The views of a scene show one set of named points, each view turned or mirrored, and shifted as a whole, with a little noise and some points left out.

Scene 1
View 1
z_969: [ -3   7  -3  20 -40  18  -8  16  19  21 -22   3   0  -7  14 -18  -6  13
  11 -37]
z_395: [ 36 -19  15   8   1  -4 -10  28  11  12 -37  -2   2  -1  23  -8  21  21
  43 -12]
z_76: [  0  14  25  10 -27 -13  -4   6  -9  21  14  21  10 -13  51   9  10  14
  18 -29]
z_835: [  8   8  -4   6  -6   8 -16  25  27  23 -29  15   2 -10   9 -12   8  -4
   9 -52]
z_332: [ -6   2  17  18 -10 -12 -19  11 -21 -10  20   3   6 -23  45  22   1  -8
  11 -15]
z_874: [-24 -25  12  23 -43  23   2   7   9   1   4 -34  -1   3  44   3   8  30
  10  10]
z_406: [ 22   1  -6  16  -7   3 -18  26  31  23 -45  12   2  -6  -2 -18   7   5
  31 -37]
z_790: [-13  -2  27  -3 -19   0   4  10  16  31   9   9   7   3  57   8  29  24
   9 -27]
z_382: [  7   8  -7  28 -23   0 -25  16  -2  -3 -17   4   0 -21  10  -4 -13  -6
  20 -26]
z_911: [ 23 -16  29  -6  -1  -3   1  27   1  20 -15   1   4   3  46  -2  32  28
  28 -17]
z_983: [ 14  12  -6  27 -33  12 -20  20  -4   4 -25   7   1 -17   7 -20 -18   2
  15 -33]
z_779: [  2 -21  -8  37 -32  16 -20  16   0 -17 -21 -31  -4 -11  11  -5 -14  11
  26   7]
z_392: [ 23 -23  10   6   2   3  -7  27  24  13 -33  -8   3   4  21  -6  24  17
  33 -13]
z_828: [-42  21 -27  20 -17  17 -34   7  32   1   2   9   1 -26   5  12 -15 -39
 -19 -52]
z_559: [ 17 -34  11  20 -13   7 -10  23   1  -8 -22 -30  -2  -1  28   0  11  23
  34  14]
z_379: [  3   2  12  10 -13   8 -15  21 -16  -4   0  -2   3 -18  35   1  -1  -3
   5 -26]
z_713: [ -9   6  -6  10 -18  10 -15  15  29  20 -18   7   1  -8  13  -4   4  -4
   6 -41]
z_370: [ 10 -11  -8  24 -12  18 -27  25  -9 -21 -23 -22  -2 -19   9  -4 -12 -10
  13 -11]
z_698: [ 23   4   2  14 -11   9 -20  28  -6   2 -25   4   2 -15  15 -15  -3  -4
  16 -34]
View 2
z_790: [ -4 -21   2   7  36  19  33 -37  27   3 -34  18  31 -18  -2   8 -24 -13
  29  11]
z_406: [ -1 -16 -17 -18  17  -1  17  13  -9  -7 -34  -7  -3   0  -9  17 -16  46
  12  -8]
z_698: [-12 -20 -24 -20  21 -10   7  16   4  -8  -6  13  -2 -11 -19  12  -8  18
  34  -2]
z_713: [  1 -14 -25   4  26  11  35   3 -11 -16 -27  19   6  -5 -14  12 -20  14
  18   3]
z_76: [-13 -16  -1  -8  42  16  21  -7  24  10 -39  19  27 -10 -15   3 -10 -24
  51  17]
z_835: [ -2 -20 -28  -8  21   8  35  10  -6 -15 -29   5  -7  -2 -11  13 -27  27
  19   1]
z_874: [  9  -4   5  23  36  -3  -5 -38   4 -13  -8  46  49 -32 -10   5  14  -4
  14 -10]
z_332: [-19 -10 -15  -4  30 -13  19 -10  15  -2 -19  27  25 -11 -48  -2   2 -39
  48  12]
z_382: [ -8  -8 -22 -12  27  -7   6  22 -12 -11 -21  23   9  -2 -30   6   5   8
  35   0]
z_370: [ -5 -11 -28  -6  16 -29  -6   8  -8 -21   5  28  10 -14 -38   9   9  12
  25 -13]
z_911: [ -9 -25   6 -14  21  -6  11 -33  40  10 -22  -6  20 -20  -4  14 -17   8
  26  -3]
z_779: [  3  -3  -9   1  23 -23 -21  -1 -16 -17  -2  34  27 -17 -30   7  25  16
  15 -18]
z_983: [ -6 -12 -23 -16  29   2   0  30  -9 -10 -12  27   2  -7 -12  10   1  19
  37   2]
z_395: [ -7 -20   1 -25  14 -22   1 -15  20   5 -22 -15  12 -11 -13  18  -5  32
  15 -14]
z_559: [ -1 -12   6  -5  20 -29 -16 -30  15  -3  -6  12  32 -23 -24  11  15  16
  13 -20]
z_969: [  7 -14 -17   3  37  27  12  11 -12 -12 -20  36  10 -16  12  11 -12  23
  24   3]
z_392: [  0 -19  -2 -11  15 -18  10 -25  14  -3 -23  -9  12 -12 -15  17 -10  30
   7 -15]
View 3
z_911: [ 14 -14  37 -26 -16 -14   2   1  13  42   6  27  -8 -17  -5  40  22  -7
  26 -30]
z_406: [  2 -12  10  -3 -10   1 -11 -29  13  26 -11 -23 -21 -20  14  36  -8  -2
   7 -58]
z_76: [ -7   3  24 -17 -20 -15  14   1  -1  49 -21  18  10  -6 -16  -3  22 -17
   9  -8]
z_828: [-24  23 -10  24  27  14  18 -14   9   9  -7 -33 -26  -5  -8 -35 -26   6
  -5   1]
z_370: [-20  12  -9 -14  -2  -3 -24 -12  27  27   8  16 -19  -8  18   8 -26  34
  17 -21]
z_779: [ -8   9 -24 -26  -6   3 -28  -2  19  24 -12  19  -5   7   9  27 -24  39
  24 -14]
z_835: [ -3  -8  16   2   1   3   6 -20   9  25  -6 -24 -27 -22   6  16  -6  -7
  -3 -39]
z_332: [-21  21  15 -12 -14 -15   7   0  14  45   0  28   5  -1 -13 -25   6   7
  27  -1]
z_983: [-23   2  -8 -14 -15  -6 -14 -15   6  35 -19  -3 -14 -15  21  11 -14   8
 -14 -26]
z_559: [  9  -2   1 -35 -11  -7 -25   0  24  32   3  35  -2  -2   2  42  -5  31
  43 -25]
z_713: [ -2  -2   7   0   6   5   6 -10   6  21 -11 -19 -21 -13  -2  11  -6  -3
  -1 -21]
z_790: [ 16  -9  30 -18  -1  -6  21  10   0  37  -9  14  -2  -7 -25  21  27 -18
  15  -2]
z_969: [  0 -10 -10 -14   2   7   0   0  -5  27 -28 -12 -17 -10   5  27  -6  -4
 -21  -8]
z_382: [-22  10  -7  -7 -13  -4 -10 -15  12  34 -16   0  -7  -8  10  -2 -14  12
   5 -27]
z_395: [  8 -13  24 -22 -19  -9 -17 -17  22  35   3  13 -12 -18   8  45   6   7
  34 -56]
z_379: [-18   8  14 -14  -5 -11  -1  -2  15  39   5  24 -12 -14   3  -3   0   9
   7  -6]
z_698: [-19  -2   9 -13 -13 -11 -12 -16  16  37   0   7 -19 -22  19  11 -10   9
  -1 -34]
z_392: [ 13 -12  22 -19  -6  -2 -12 -10  19  27   3   8 -14 -14   2  48   3   8
  34 -45]
View 4
z_406: [ -2 -20   8   3  -6 -14  22 -27  -9 -29 -10  23  -3   9 -16  12  -2 -36
 -21  23]
z_395: [  8   1  10   0 -25 -18  21 -31   3   2   9  36 -16 -16 -17  17   8 -44
  -5  17]
z_713: [ -4  -8  -1  -2  16 -16  19 -12 -12 -24 -10   4  13  -5 -12 -15  -9 -12
 -12  11]
z_332: [  3   9  17  -2  31  -9  27   1  10  25  25 -19   0 -40 -20  -5  16   2
   8  -5]
z_790: [  1  25  -2   8 -13 -32  -6  -3  -8  14  14   3  22 -32 -11 -29  -6  -5
  -2  13]
z_76: [  5  15  19  16   8 -29   7  -1   2  20  33 -20  16 -21 -17 -13   5  -6
  -2  18]
z_983: [  9 -19  13   6  25 -23  43 -25   6 -21   8 -13  -3   9  -9   4  -8 -30
   0  10]
z_698: [  4 -18   7   6  14 -16  43 -17   2  -7  10   7  -4  -3  -9   7   3 -32
  -1   3]
z_379: [  6   1   4   4  23 -19  39  -6   5   8  14  -4   2 -24  -9  -8   3 -16
   9  -6]
z_392: [  6   5   1  -5 -21 -17  15 -31   2  -3  -3  38 -11 -20 -14   8   1 -37
  -6  12]
z_874: [ 26  44  -2 -22  11 -35   8 -36  24   0  -8 -10   0 -43  -6 -26 -19 -19
  21  -3]
z_559: [ 25  26   7 -18  -5 -22  22 -45  26   6   0  21 -22 -36 -11   9   1 -39
  13   0]
z_779: [ 25  13  11 -27  27 -17  34 -48  30 -15 -13  -7 -22 -24 -12   6  -7 -31
  15  -2]
z_835: [-11 -25  -1   5   4 -15  26  -9 -17 -24  -5  18   9   5 -12  -6  -3 -21
 -16  15]
z_911: [ 11  23   4  14 -32 -34  12 -20   4  24  26  23   0 -26  -9  -3   0 -40
   7  12]
z_828: [-17 -24  -3 -17  64   4  34   6 -13 -36 -23 -16  20  -9 -19 -24  -6  19
 -13  -5]
z_969: [  9  -2   0   7  11 -35  21 -23  -3 -30  -4 -13  15   6  -3 -25 -29 -24
  -1  13]
View 5
z_911: [ 19  24   5 -25  21   8  12  -1  -8  -7   0   8  -8  -4 -10   9  25 -15
 -12   1]
z_790: [ 24  13   9 -23  25 -33  14   0 -11   5  -5  13  -6   7  10  -7  -4 -14
  -6   2]
z_559: [ 20  -2   8 -24  -5  28   8 -30  17 -18  14 -10   6 -18   5  26  21 -18
  -6 -19]
z_779: [  6 -27   6 -14 -24  23  11 -31  35 -15   2 -28  19 -10  14  22   8 -10
  12 -26]
z_406: [-15  -2  13 -24 -15  11   9  14   8  32 -25 -15   1   0  -9  22  33  19
  -1   0]
z_874: [ 31 -19   6 -15   4 -11  13 -40  14 -11   5  -8  21 -12  26  12 -12 -37
   0 -18]
z_713: [-16 -17   9 -21  -1 -23  12   6  11  25 -17 -12   1  11   3   7  10  10
   6 -10]
z_382: [-14 -10   2 -12 -23   3  11   2  29  -9 -11 -26   2  11   1  -2   8  16
  19 -15]
z_828: [-46 -48   6 -22 -10 -55  12   3  34  17 -14 -25  -8  33  16  -7 -10  24
  30 -32]
z_983: [-13 -14  -2  -4 -20   9  16  10  21   0 -26 -30  15   9  -9  -2  13  14
  18  -7]
z_379: [ -9  -7  -5 -12   9  -9  17  -1  18 -26   2 -13  -2  13  -4  -8   7  -3
  11 -17]
z_835: [-25 -11   9 -22   0 -14  12  17   8  27 -24 -12  -3  13  -8   9  26  17
   2  -6]
z_370: [-18 -28  -1 -17 -12  14  12 -15  34 -22   6 -31   7   3  -3  15  20   3
  13 -28]
z_395: [  7  17  12 -28  -2  29   7  -4   6   2   0  -5  -7 -10 -12  25  41   1
 -12  -4]
z_392: [  7   5  15 -30   3  16   6  -8   3  12   0  -2  -4 -11  -7  30  36  -3
 -15  -6]
z_332: [  2   7   0 -17   1 -18   9  -8  24 -41  15  -8 -18  19   4 -18  -8   2
  19 -21]
z_76: [ 23  28   6 -13  -2 -15   8   0   6 -22  -1   4  -9  11   6 -18 -10   0
  10  -1]

Which points are out of place in each view (at most two, in the order of its rows)? Write none if all are in place.
view 1 | z_969
view 2 | none
view 3 | none
view 4 | z_911
view 5 | z_76
